Points on a hilly landscape, in no order, each with its height.
From any point a climber steps to the highest of the 2 points nearest to it. It stops when none of these is higher. Distance is the straight distance between rows; heights are no part of it.
j_491 height 685: [145 119  75 192 116 121 155  97 102  80 109  98 114 160 130 167 112 146
 123 162 131 165]
j_954 height 255: [127 159 105 101  84 118  94  97 177 134 117 145 121 146 105 168 112 137
 184  76  83 141]
j_343 height 403: [132 160 118 133 186 118 141 134 133 160 132 186 170 152 141 155  93 168
 102 169  83 150]
j_95 height 59: [112  50 120 155 104 174 189 165  73  84  88 130 124 120 120 155 135 143
 112 181 215 162]
j_768 height 680: [156 154 194 113 154 134 166 117 133 129 139  73 162  85 165 119 148 149
 140 119 127 153]
j_84 height 862: [ 86  99 170 124 172 155 138  91 137 104 170 101 136  40 154  81 127 100
  94  91 170  84]
j_480 height 145: [162 201 186 114 149 123 138 129 149  89 148 131 164  87 174 148 105 168
 106  97  85 159]
j_50 height 602: [182 188  81 152 120  85  68 166 101 126  95 131 147 172 114 147  84 143
 134 192  82 167]
j_293 height 282: [107 131 132  76 109 100  91 130 150 126 132 150 136 102  80 162 140 111
 120  78 133 104]
j_921 height 163: [154 138 148  70 140 137 134 100 134  92 178 173 116 119 133 140 164 133
 106 140 147 157]
j_613 height 101: [100 172 101 157  96 128 119 114 148 177 144  92 108 166 168 104 149 103
 188 125 119 131]
j_969 height 585: [ 80 132 122 144 138  93 203  54 117 123 126  97 143 135 147 180 123 189
 129 127 128 170]
j_873 height 589: [ 91  90  95 166 143 109 146 112 100 113 129  94  87 121  99 141 120 141
 107 115 145 133]
j_537 height 736: [120 114 136 125 133 172 183 138 125 123 135 168 102 119 148 112  75 139
  79 144 127 112]
j_198 height 30: [165 118 170 140 172 130 147 159 137 119 107  79 150  86 114 144 109 175
 126 162 107 162]
j_608 height 546: [ 84 122  97 137 148  94 108 134 135 167 133  90 119 124  95 136 158 108
 154  99 131 105]
j_666 height 424: [148 188 109 161 147 144 132 154 139 133 109 159 151 135 147 150  75 172
 137 166  65 168]
j_238 height 661: [157  55 135 139 165  95 170  95 100 109  77 142 143 148 122  99 115 180
  93 180 123 111]
j_965 height 641: [139  84 118 110 111 108 134 153 137 114  80 135 101 126  91  98 135 145
 116 123 135  89]
j_417 height 185: [160 145 109 144 171 148 114 112 130  81 170 137 116 115 118 187 135 148
 151 163 124 209]
j_604 height 487: [ 79 150  92 123 150 115 152 150 108 185 135 169 105 185 124 125  97 138
 107 126 118 110]
j_62 height 581: [ 96 136 155 122 108 103  92 147 136 161 118  96 154  86 113 107 145  75
 121  85 144  63]
j_813 height 691: [192 155  90 107  88 103  88 196  76  95  62 138 153 167  84 137 117 133
 133 171 139 167]
j_704 height 295: [ 93  92 112  97 144 119  99 167 144 113 119 172 117 101  68 155 131 124
 111  89 161 114]
j_385 height 591: [ 98 131 175 119 160 119 123 142 132 154 147  93 186  89 125 148 118  78
  97  83 153  73]
j_979 height 807: [ 81 139 154 174 160 166 156 135 126 134 174 137 113 105 196  76 138 110
  89 109 144  97]
j_168 height 322: [ 70  62 140 140 180 140 141 135 129  90 154 110 131  73 110 159 130 125
  92 104 183 129]
j_404 height 769: [158 149 140 160 121 134 153 123 117 107 144  75 150 125 155 177  92  99
 101 138 117 130]
j_304 height 445: [ 96 166 115 152 168 100 136 155 126 165 138 179 142 173 150 132 113 145
  90 121  81 114]
j_71 height 562: [111 108  75 133 125 108 111 129 102 114 131 101 105 143  88 149 134  93
 124 118 154 123]
j_99 height 639: [146  80 136 139 104 168 138  97 150 132 111  67 131  81 110 134 153  98
 172 136 167 115]
j_924 height 728: [160  72 129 118 127 122 171  68 119 119 101 134 105 141 130  93 123 150
 116 161 127 103]
j_630 height 734: [148 138 120 174 118 145 153  96 138 103 132  90 123 127 153 168 133 126
 137 144 123 160]
j_622 height 120: [124 154 190 122 138 101  54 131 142 187 157 168 161 149 153  80 131 114
 137  69  59  95]
j_530 height 509: [137 112  60  89  80 137  99 129 111 105 103 187 124 186  87 126 126  71
 138 106 150 100]
j_432 height 235: [110 132  65 118 102 116 118  82 175 109 111 129  76 140  98 128 131 145
 185  93 107 149]
j_214 height 828: [121  90 153 172 148 144 117 166 151 120 123  76 145  75 111 160 113 105
 135 117 130 124]
j_561 height 62: [136  94 113 147 126 183 170 135  81 126 120 125 123 136 121 153 136 115
 127 197 174 161]
j_49 height 676: [103 122  94 158  99 126 188 119 128 170  66 149 161 194 154 141 130 152
 143 139 147 111]
j_555 height 71: [164 152 105 172 103 155 125 138 122 120 126 141 101 149 160 111 168 142
 171 193 140 178]
j_962 height 701: [ 87 157 129 163 120 161 109 188 140 174 145 156 123 134 139 123 111 100
 124 107 112 109]
j_256 height 354: [ 90  71 144 171 209 109 149  44 100 107 174  83 122 116 134 121 127 125
  85 104 142 110]
j_187 height 116: [111 181 181 108 111 143  78 141 116 193 180 140 134 143 169  81 122  90
 130  97  90 104]
j_19 height 151: [156 167 191  85 157  95 112 153 136 103 167 124 165  97 150 139 136 146
  89  95 101 134]
j_847 height 613: [115 156 118 116  91 137 120 121 153 171 134 186 118 168 146 109 107 133
 148 118  87 110]
j_811 height 582: [138 154 159 120  77 162 100 158 147 135 139 133  90  92 140  96 144 121
 154 106 117 128]
j_23 height 344: [ 84 114 152 137 180 111 172  78 109 109 183 112 139 103 150 137 136 124
  92 106 155 118]
j_858 height 616: [133 125  82 128  85 127 171  80 155 147  74 142 155 206 157 126 113 139
 168 146 127 114]
j_390 height 686: [144 126 138  95 145 125 160 142 101 119 126 159 125 136 125 128  85 130
  51 146 123  98]
j_726 height 270: [115 149 107  97  97  97 111  90 174 123 132 137 144 139 122 170 152 112
 158  80 128 116]
j_767 height 77: [120 151  81 165  92 163 126 152 141 108 128 173  71 163 162 103 160 136
 157 149 130 166]
j_725 height 594: [152 160  74  74  80  88 114 106 129 148  72 139 132 216 124 101 157 147
 201 146 128 153]
j_434 height 176: [174 136 133 137 164 146  99 154 123  74 163 137 113 111 130 134 151 144
 114 182 133 174]
j_452 height 334: [ 75  78 142 136 163 109 175  72 120  91 149 134 153 102 117 183 151 136
  95 100 179 129]
j_721 height 643: [146 128 149 115 197  94 131 144  93 116 165 123 145 137 129 139  94 124
  49 151 107 116]
j_812 height 732: [149 143 139  96  41 157  94 172 135 133  94 160 140 125 111 142 148 102
 160 104 152 133]
j_139 height 653: [183 192  86  97  70 116  72 178  76 133  72 161 157 171  96 135  84 139
 152 165 103 176]
j_235 height 125: [150 159 218  97 138 112  87 136 139 155 144 149 167 112 163  79 111 118
 113  68  73  77]
j_194 height 667: [174 145 117 120 110 122  90 132 125 138 124 110 128 142 114 137 136 121
 156 151 101 142]
j_470 height 737: [ 84 148 145 123 126 142  72 185 122 167 168 143 132 116 116 138 149  75
 118 102 147 111]
j_134 height 545: [173 169 148 140 138 121  76 188 102 151 133 104 110 123 131  74 135 157
 148 196  94 169]
j_640 height 659: [ 90 151 137 138 101 135 130 147 140 184 128 176 123 163 165  72 134 124
 118 115 112  89]
j_617 height 157: [181 155 178  74 178 105 117 114 132  66 186 156 131 109 156 115 148 145
  80 124 112 142]
j_32 height 625: [121  90 131 132  92 163 111 130 145 143 110 110 103  84 113  82 184  92
 166 130 170  95]
j_683 height 605: [141 116 118 143  74 151 105 108 170 127 121 128  85 121 154  81 170 116
 171 113 136 105]
j_310 height 540: [ 76 144 113 157 122 116 192 106 153 133 104 125 147 127 150 175 118 170
 127  95 125 135]
j_968 height 490: [ 97 145  80 170 115 134 163 134 151 120  90 161 129 149 140 178  92 168
 129 114 104 148]
j_401 height 169: [163 108 163  91 152 148 134 143 124  92 148 135  98  91 116 117 154 148
 105 164 155 158]
j_253 height 310: [ 64  56 105 112 153 112 123 142 122  95 117 124 100  81  62 154 124 136
 103  96 181 116]
j_747 height 214: [128 149  71 110 131 113 125 107 132 115 136 156  80 163 112 130 129 162
 147 137 109 163]
j_370 height 87: [ 91 143  52 181  97 137 152 103 129 115 130 155  67 187 164  94 141 159
 147 140 133 162]
j_668 height 65: [162 143 146 145 136 179 143 159 101 136 146  89 123 122 147 134 143 114
 128 201 157 160]
j_739 height 45: [148  83 119 161 139 123 151 180 123  92  62 128 140 117 106 149 117 183
 128 181 133 164]
j_403 height 567: [100 120 118 136  91  98 101 168 133 159  83 102 134 121  95 119 160 110
 158  98 144  99]
j_904 height 137: [175 182 195 106 114 132 101 151 152 135 127 151 191 118 157 137  92 157
 125 108  60 145]
j_989 height 664: [184 126 202 107 129 144 130 113 158 138 124  73 167  78 150  94 137 109
 163 110 104 114]
j_357 height 130: [152 154 189  73 125 117 110 148 145 161 122 160 156 124 126 111 103 145
 111  98  74 100]
j_467 height 834: [134  90 168 138 160 158 145 103 147  94 155  95 123  64 143 110 111 115
 104 106 138 113]
j_226 height 391: [ 79  88 121 121 172 140 166  48 124 146 150  64 110  84  94 149  97 114
 145 107 128 130]
j_698 height 797: [127 187 143 144 107 101 125 149 110 151 148  62 146 132 143 160  97 101
 104 107 109 130]
j_351 height 767: [124 165 145 126 111 105  83 183 113 129 154 110 137 126 120 158 132 104
 100  99 116 129]
j_832 height 781: [119 109 148 139 158 128 122 135 164 103 137 122 113  79 117 123 128 146
 123 101 118 118]
j_170 height 682: [143  81 150 100  94 139 104 179 148  77 108 124 109  92 101 113 143 121
 109 118 166 105]
j_759 height 560: [205 187 130 136 120 108  45 174 102 146 113 117 141 125 113 119 102 153
 159 197  71 181]
j_52 height 631: [ 82 112  91 184 133 103 176  74  97 111 122  92 103 147 123 169 112 166
 126 131 123 163]
j_466 height 566: [140 159 166 112 101 140  83 195 114 160 132 134  99 112 122  92 149 140
 140 146 112 142]
j_29 height 197: [148 177  99 124 151 106 117  94 139 106 168 140 107 144 133 160 140 167
 153 148 102 198]
j_827 height 702: [142 124 158 173 149 140 151  92 137 117 160  79 144 114 178 129 169 120
 147 126 140 150]
j_552 height 366: [115  56 166 150 212 113 164  38  94  97 164  96 128 100 123 132 146 157
 124 127 131 152]
j_539 height 407: [111  80  97  88 139 125 152  36 127 148 126 100 109 128  76 149 113 117
 156 113 134 112]
j_431 height 735: [113 137 112 140 103 140 152 161 124 186  91 132 164 161 136 151 126 112
 139 129 129 101]
j_17 height 105: [ 75 173 118 138  93 101 104 123 151 178 141  96  93 126 150  80 144 114
 154  81 105  96]
j_512 height 478: [161  88  99 105 112 134 108 118 129  89 130 184 115 156 105 119 142  92
 109 131 152  90]
j_572 height 95: [105 157  53 163 100 123 135 104 118 132 138 104  81 201 148 119 146 118
 173 145 137 153]
j_115 height 427: [132  55  91 107 118 148 129  47 146 125 113 140 116 121  90 140 134  95
 160 120 160 101]
j_255 height 539: [121 104  65 121  90 121 118 163  98  85  90 136 117 153  76 156 132  87
 125 102 170 125]
j_114 height 652: [163  96 180  92 130 173 121 135 144 135 129  71 146  63 107 130 134 100
 155 133 143 123]
j_163 height 611: [115 102 153 124 197 117 144 137 111 141 152 107 170 124 120 172 102  97
  78 123 137 104]
j_623 height 450: [128  37 104  98 123 145 141  70 129  97 122 164 110 127  97 114 135 100
 105 131 176  75]
j_632 height 839: [ 52 141 143 154 166 148 147  87 139 139 173 124 140  72 177  74 123  87
  95  86 161  63]
j_892 height 37: [145 114 143 154 179 115 139 179 142 110  97 131 164 106 113 159 145 189
 126 171 111 176]
j_487 height 595: [157  78 128 113 160  97 143 160 104 129  76 144 131 143  90  93 117 168
 104 163 117 112]
j_729 height 771: [176 149 101  77  52 157 111 169  99 110  90 181 125 175 104 122 149 104
 150 142 156 153]
j_136 height 114: [130 146 167 126 133 138 101 120 125 172 176 130 142 136 169  94 132  66
 113 114 124  70]
j_619 height 789: [154  67 158 124 158 153 153  72 147 120 143 132 113 100 134  89 130 127
 119 133 126  91]
j_409 height 788: [ 99 139 150 139 146 152 173 121 131 129 159 167 109 116 173  92 125 148
  92 132 128 131]
j_675 height 780: [132 114 160 157 120 146 135 177 144 167  87 102 164 109 126 136 103 112
 128 125 114  87]
j_819 height 54: [ 99  58 131 165 119 130 166 175 122  99  81 132 126 105 113 137 142 162
 112 145 181 133]
j_60 height 67: [168 166 157 154 115 178 103 179 117 153 149 133 129 133 164 107 171 111
 158 187 139 172]
j_728 height 727: [186 149 109  94  99 126 108 174  85 116 103 157 132 169 107 132 141 122
 118 193 150 154]
j_80 height 380: [126  79 161 116 217 134 162  63 122 123 158  67 156  77 106 157 105 131
 132 107 130 140]
j_524 height 108: [ 67 153  97 122  78 124 115  90 143 180 138 121 102 145 156  71 121  82
 141  95 136  59]
j_643 height 707: [143 120 155 100  58 145 104 189 151  88 101 145 149  90 114 152 149 106
 114  98 164 115]
j_96 height 544: [ 82 172  93  93 127 137 110 149 124 180 145 200  96 173 117 114  76 144
 131 112  72 125]
j_209 height 549: [138 140  49 101 103  86 161  78 114 127  69 145 141 234 141 115 119 169
 165 162 135 152]
j_3 height 717: [157 125 137 122 160  91 109 104 148 113 150  98 118 120 112 140 137 135
 139 115 100 139]
j_958 height 632: [155 156 102 116  80 102  89 124 136 150 102 128 115 180 130 102 149 132
 183 138 113 144]
j_730 height 111: [102 147 124 112 117 111 130  77 128 149 168 120 119 152 152  92 114  79
 102 111 137  68]

Call two points neighbours if one is among the 2 nearest of the other. Go from one point of each pair to the other, from neighbour to neighbour, staying as high as possible. Name the lowest point that can't be avoided.
j_84, j_729 | j_487
j_84, j_214 | j_832
j_84, j_52 | j_608

For each start below, name the point where the climber stops.
j_608 | j_84
j_725 | j_84
j_134 | j_698
j_604 | j_698
